A landscape with many valleys, sampled at points; each row gives a point and its height.
From any point a ball rolls to the lowest of the 2 points nearest to it. It stops when none of these is lower. Distance is the straight distance between rows; heights are no part of it.
<612>: [  7  -7   3  12  -1   8  -2  17 -10  14   3  -3 -19   2  10  -2   0  16
  -1  -9  11   4  -1   6  16]  h=510
<553>: [  7   2 -23  12   8 -19   4   7 -15  21  -3  -3 -14   1  12  16   1 -26
   2  -3   2  -3 -16   4  27]  h=336
<331>: [  1   2   3  12  19   3  -4  -3  17   3  -3 -12   7  14  14 -20   4  17
   8  -6  -8 -19   2   4  17]  h=410
<686>: [ 11  -5  -7  -7  36   8 -13  15   3  19   4 -18   6  -3   7  -6   0   0
   3  -6  23  -5   4   2  20]  h=472
<491>: [ -3   7 -15 -15 -10 -11  -7  -5 -21  -7   6   2   3   3   6  12 -24   7
  -5   6  10   3  -7  10   0]  h=240
<427>: [  8   1  10 -15  21  26 -19  -4  14  -8   4 -21   9   1  -1 -28 -11  -6
  -7  -4 -12   1  22   9  14]  h=360
<692>: [-22 -14  -9  13 -11   0   1   5 -18  10   8  28  -5   7  19 -11   7   8
 -10  -1  -5  12  -1  -6 -11]  h=368
<234>: [ 22  -2   3  10   2   3  -6   0  -4  -1  -2  -7  -5 -10 -13  -2  12 -16
   2  -4 -17   0  15   6   1]  h=445
<888>: [  6   4  -3  10   3  15   3  -9  21 -10  -8  15  18  20  19  -3   7   9
  15  12   6 -15  -8  -1  -3]  h=646
<786>: [-32   1   0 -13   1   4 -11   9  -4  18   9  -8  -9  -5 -14  -3 -18  11
 -11 -12  -9  10   3  12  16]  h=334
<774>: [  3  -7  -8   9   6  -5  -5  -8 -23  15  10  -1   6 -13   0  -6  10 -28
 -16  -6 -12   5  13 -13   5]  h=75
<235>: [ 17  -3 -10  12 -16   4   5   7 -32  -8  -3  14 -28   2   3  21  13 -16
   1   3  15  11  -6  19 -13]  h=292
<354>: [ 14  -1  -4  10  -9  -3  10   0  -4   2   0  10   2  -2  -2  19  10 -18
   6   8   8  -2 -16 -14   3]  h=394
<847>: [-13  -4  18 -11   8  16   5   3  25 -11   7  -3  17   7  -3  -3   3  28
  -2  -5  20  -3  -4 -12  -3]  h=333
<463>: [  3   9  -1 -15 -10  -9  -2  -2   2  -1  -2   0  -4  -9 -29  21  -5 -15
   9  -5  -9  -5 -26  -4   8]  h=256
<767>: [  0   1  -2  13 -13 -20  27 -17   4   2  -1   9  17  -5   4  -3  14 -17
  -4  11  -9  -6  -7 -31  -8]  h=181
<539>: [-28  -6  -7   5   0   8  -4   6   0  25   6  18   3   3  15 -14   8  14
  -9  -7 -11   7   6   0  -1]  h=391
<308>: [22 -3 -4 -4 18 12 -7 10 18 -1 -4 -6 -5  7  4 13  7  2 14  4 23 -5 -1 12
 -2]  h=438
<543>: [  7  -2  15   5   4   8  12 -15  11 -15  -1   1  26   1   9  -5   8   7
   0  12  14 -13   0 -26 -10]  h=175
<903>: [ 16  -6  -6  -5  26   8 -12  13   2  11   1  -5   2  -7  -2   9   6  -7
   6  -1  18   2   1  -4   7]  h=456
<649>: [ -7   1  12   5 -15  -6   6   7  10   5   0 -16 -11  -6 -12 -11  -5  21
  -4 -15 -13  -2  12   3  -6]  h=286
<325>: [-20  -7  -8  -7  -7   4 -13   9 -28  17  14  12 -20  -4 -12  12   0  -8
  -7 -19  -2  15   2  18  -5]  h=241
<85>: [ 13  15 -11 -12 -10 -15   4  -3   0  -6  -9  -3  -5 -10 -23  27  -2 -26
  18   9   6  -5 -24  -2   4]  h=199
<322>: [ -7  -4   3  -8 -18   2  -1   3 -18  -7   8  -5 -11   4   7  -5 -14  25
 -11  -1   7   8  13  19  -1]  h=582
<795>: [ -5   2   4 -25  18   2 -11 -12   6 -16   7  -9  25   5  -6  -7 -26  -4
  -6   3   2  -6  -1  -9   9]  h=323
<639>: [ 23  11  -6 -15  15  -2   1  16  18  -8 -15 -15  -7  15   2  23  -4   5
  20  13  33  -2   1  16  -5]  h=416
<189>: [ -8 -10  -6   5 -15  12   0  -1 -25  -2   5  35  -5   5  17   6  10  -6
  -6  11   2  15   2   5 -22]  h=344
<632>: [  4   8   4  -6 -25 -14  -1 -11 -21 -19   3  -6  -4  -6  -6  -2  -8  -3
  -7   4 -12   5   8   0  -7]  h=121
<141>: [ -6  -9   3   2  -1  15  -9  -2   1   8   8  13   4  -2   4 -14   6  10
  -7   3 -10   9  21   3 -11]  h=408
<497>: [  4  -8  -5   2 -12   7  -3   2 -14   2   4  20  -3  -5  -3  13   9  -5
  -2   5   7  12   0  -6 -12]  h=363
<859>: [ -1   4   1  -2   6  22  -5 -10  28 -18  -1  14  21  12  -4   9   5   4
  21  13   4 -10  -5  -4  -6]  h=657
<850>: [ -4  -8 -12   4   7  24 -10   0 -12   3  11  11  -2   0  20 -16  12   6
 -11   4   0  12  25  14  -3]  h=417
<219>: [  6   4  -1   4  17  15 -14  -2  28  -4  -9  -6  10  18   5 -13  -3   4
  16  -4 -15 -14   4  10  15]  h=390
<727>: [-27  -2   2   0 -29  -5  -1   4 -27   0   7   5 -26   3   1  -6  -7  16
  -9 -14 -10  10  14  22 -11]  h=572
<172>: [-24  -2  12 -15   6   2   4   0  19   6  12  -2  12   0  -7   1  -8  25
  -3  -7   8   0 -14  -9   8]  h=293
<251>: [  6  14   1  -9  21 -11  -4  -5  20  -7  -5 -16  15   8 -11  13 -11 -18
  21  -3   3 -20 -23  -7  19]  h=297
<439>: [ 16   0   2  -7  10   8 -17   1  -2   2   0  -2   0 -16 -26  11   8 -32
   3  -3  -6   6   3  -4  -1]  h=459
<775>: [ 22  15   3 -23  16 -10   0   4  18 -13 -12 -20   0   9 -10  30  -6  -6
  19   8  35 -10 -11   3  -6]  h=388
<982>: [-24  -2   7   4 -11 -21  18   3  14  11  -3  -2  -2  -8 -14   8  -1  14
   4 -10 -10  -3 -21 -15   1]  h=172
<747>: [  6   7   7  -6   6  10   3  -8  24 -11  -5   6  17   1 -12  19   5  -9
  18   3  13 -10 -20 -12  -3]  h=668
<866>: [ -6  -6  -4  20 -11  -8  12  -7 -22   5   1  17   0  -6  17 -17  21  -8
 -18  -1 -11   7  21 -11 -26]  h=105
<697>: [ 13  -7   1  -5  20  10  -8  12  -1   2   3 -30  -2  -5   4 -10  -8  15
  -7  -8  14  -2   7   6  23]  h=486
<169>: [ 13  -6  -9  17 -21  11   9   1 -29 -14  -1  27 -23   9  17   9  11  -9
  -5  13  12  10   2  12 -21]  h=320
<335>: [-20  -3  12   2  -8  -9  10   1   5   6   7   3   5  -2   1  -1  -8  21
  -3  -5   1  -1 -12 -12  -1]  h=244
<407>: [  7   4  14   9  -2  10  -6  -1   9  -9  -2 -19  -8   1  -5 -19   1  18
   6  -5 -16  -3  19  13   6]  h=255
<872>: [ -7 -12  -6  13  -8 -11  17   3  -5   4 -13  15   5 -14  12 -16  27 -10
 -17  -1 -15  13  27 -11 -48]  h=144
<363>: [ 15   1  17  10 -12   9  13  -7   9 -13  -3  11   5 -14  -9   4  15   2
   0  13   3   3   9 -11 -22]  h=167
<12>: [ -2  -5   5   0 -12   9   1   4   6  -7   4   5  -8  11  14 -13  -8  38
  -2  -1   4   0   5  17   1]  h=591
<154>: [  0  -4   5  20 -10  14  14  -5  15  -8  -7  24  -1  12  21 -11  14  18
   6  19   3  -7   0   0 -13]  h=633
<37>: [ 16   8 -20 -19   3 -11  -9  -1  -8   2  -7   3   0  -3 -13  21  -5 -28
  16  12  12   2 -16   6  -4]  h=125
<262>: [ 11   3   2  -2  26  13 -20   1  20  -4  -3 -24   6   8  -6 -17  -7  -9
   8  -7 -16  -9   8   5  15]  h=373
<337>: [ 8 -2  2 13  6 -1  3 -3  2  5  0  0  8 -3  2 -5 11 -5  4 -1 -5 -7  0 -8
  7]  h=426
<978>: [-26   5  -2   5 -33 -22   8   5 -13   7  -8   1 -22   0  -3 -10  -1   6
  -8 -15 -27   2   9  14 -18]  h=561
<334>: [-13   4  15  -9   8  -4   5 -16  22  -6   3  -5  28  -5 -16  -6  -2  -7
  -2   1  -4  -8  -5 -30  -1]  h=264
<180>: [-17   5  -2  -3  24 -11  -8  -6  18   5  -1  -8   5   0  -9   8 -18  -8
   9  -7 -12  -8 -21  -4  27]  h=216
<86>: [ 12  -2  13  14  -7  -6  24 -15   5  -6  -2   4  22 -10   4  -5  15  -5
  -9  11   4  -5   7 -25 -16]  h=114
<471>: [  8  17  -2 -25  22 -18  -9   3  17  -9 -13 -22   7  10 -14  20 -22 -15
  17   4  19 -14 -15   0   4]  h=351
<801>: [ 15   8 -28   1  20 -19 -12   4  -8  15  -7 -10  -2   8   9   9  -4 -33
   9   2  -2  -4 -10  10  19]  h=281
<229>: [ 11  -6   3  -1  14  40  -3   6  20 -10   2  16   6   6  16  -3  12  24
   4  14  23   4   9   9  -8]  h=387
<472>: [-18   6   1  14  10 -12   2  -4  18  16  -3 -12  10   8  14 -23   1   9
   1 -10 -29 -19  -2  -4  15]  h=436
<423>: [ -9 -11   4  29 -25   4  20   9   3  -5  -9  20 -16  19  28 -12   4  30
   2   9  -2  -3  -7   5  -9]  h=619
<634>: [-27   0   5  -2  -5  -9  -4   6  10  15  -2  -9  -8  -6 -13 -17 -12  15
  -4 -12 -24   3   5   6   6]  h=312
<410>: [-11  -2 -14  17 -13 -26  23 -13 -11  14   5  11   8  -4   7  -1  10 -23
 -12   4 -12   3 -12 -24   1]  h=243
<19>: [ 13  -3   1 -19  20  19 -21   6  14   0  -1 -10   7 -12 -19   6  -1 -18
   7  -1   1   5   6   0   3]  h=471
<714>: [-11  -2  14  -1   8  25   9   0  25 -11   4  12  11  10  14 -11  11  33
   1   5  18  -3   1  -5  -2]  h=362
<252>: [ 12  -5  -2  -4   9   4 -10  13 -12  10   3 -19 -14  -2  -3   1 -12   9
  -2 -11  11   4   4  18  15]  h=497
<762>: [-11   4   4  -3 -17 -21  -1  -8 -25  -1   0  -7   0  -7  -9 -10  -5  -6
 -21  -4 -21   4  15   1  -8]  h=71
<164>: [ -4   7  -9 -10 -19  -1  -9   8 -30   1   6   7 -28  -4 -18  19   2 -10
   2 -13  -5  12  -9  20  -6]  h=207
<624>: [ 11  10 -19 -12  19  -7 -23   1 -10   7  -4 -17  -3   4  -5   1 -19 -29
   1   0 -11  -4   5  14  14]  h=229
<823>: [-19   6  16 -19   6 -13   0 -14  13  -8  -1  -7  27  -3 -10 -17 -19   3
 -10   1 -11  -3  -1 -23  -2]  h=294
<920>: [-11   2  11  -8 -16 -18  11   2   3   6  -2   0 -10 -20 -32  14  -1   0
   3 -10  -7   2 -21 -16   3]  h=239
<127>: [  9   6   8 -29  20  11 -14  -2  14 -19   3 -28  12   4  -5 -13 -24  -2
  -5   0   8   0  15   8  10]  h=346
<705>: [ -5 -15  11  14 -15  -4  13  18 -14  18   5  -4 -29  -3  -2  -3   3  25
  -9 -14   0   9   1   6  -1]  h=524
<342>: [-18  -2   1  16 -37 -26  20   7  -7   7 -10   7 -21   3  -1  -1  -2  11
  -7 -10 -14   9 -10   2 -14]  h=550
<429>: [-10   1  -1   2  -2 -17  -5 -10 -14  10   3  -2   3 -16 -15 -14  -3 -25
 -17  -4 -24   8  14 -15  -2]  h=17
<72>: [ 15  -2  -6  -5  14  35 -15  -4   9  -9   2  10   3  -1  16 -10  10  11
  -3  14   8   8  24  16  -2]  h=401
<874>: [ 10  -8 -12  21   0   1  -3  -3 -29   7   5  12   1  -5  16  -4  23 -22
 -11   1  -7   7  15  -6  -3]  h=133
<451>: [-19   5 -11  -6  -3 -14  -4  -4 -12   6   4  10   2   4   9   9 -17  -2
  -5   4  -5   4 -19   2  14]  h=219
<789>: [-11  -6  -5  13 -18   7   2   6  -5  -7  -1  21 -14  23  30 -11  -7  27
   3   5   3  -2   2  18  -3]  h=604
<621>: [-20  10  -9  -3   5 -20   1  -9   5   9   0   1   7   0   0  11 -18  -7
   2  -1 -19  -7 -25  -3  23]  h=127
<376>: [ 14   5 -14   1  -8  -5  -4  11 -24   4   1   3 -21   0  -3  21   1 -14
  11  -4   6   8  -9  19   2]  h=251
<355>: [ 14  -1   6   9  12  10  15  -3  22  -3  -9  -5   9   8  -2  19  11  -5
  23   1  25 -17 -20 -14   4]  h=682
<745>: [ -4  -9   9  18 -22 -14  22  11 -10   5  -4   5 -23  -5  10 -10   7  21
 -10  -5  -3   7   6  -4 -14]  h=535
<556>: [ -1  -4 -17  18   5 -16  14  -6 -13  20   2   8   1  -2  14   6   5 -21
  -4  -1  -5   3 -19 -13  22]  h=311
<892>: [ 15   4   1 -10 -23  -6   2  -8 -22 -18  -1   4   2  -4  -5  16 -11   1
  -4   7  12  -1  -8   0  -8]  h=180
<895>: [  6  -4  24  -5  16   6   5 -13  16 -16   3  -9  33  -6  -8   0   6   0
   0   5  14 -10  -1 -31  -2]  h=222
<303>: [  6   0  25   2 -11  12  13  -5  13 -22  -1  -6  -1 -12  -6 -12   8  22
  -6   6  -3   3  24   0 -21]  h=204
<644>: [ 18   5 -20 -22  13 -14 -19   9 -19   2  -7  -9 -10  -4  -9  17  -7 -35
   2   9   2   5  -3  14  -4]  h=183
<656>: [ 16   2  19  -6  -4  16  -3  -2   5 -25   4 -16  -3  -7  -5 -11  -1  16
  -4   2  -1   2  24   8   1]  h=230

For each start below, name the point where the ball stops.
<850> | <982>
<252> | <621>
<262> | <86>
<497> | <164>
<491> | <429>
<859> | <621>
<539> | <164>
<553> | <37>
<12> | <621>
<634> | <86>
<19> | <621>
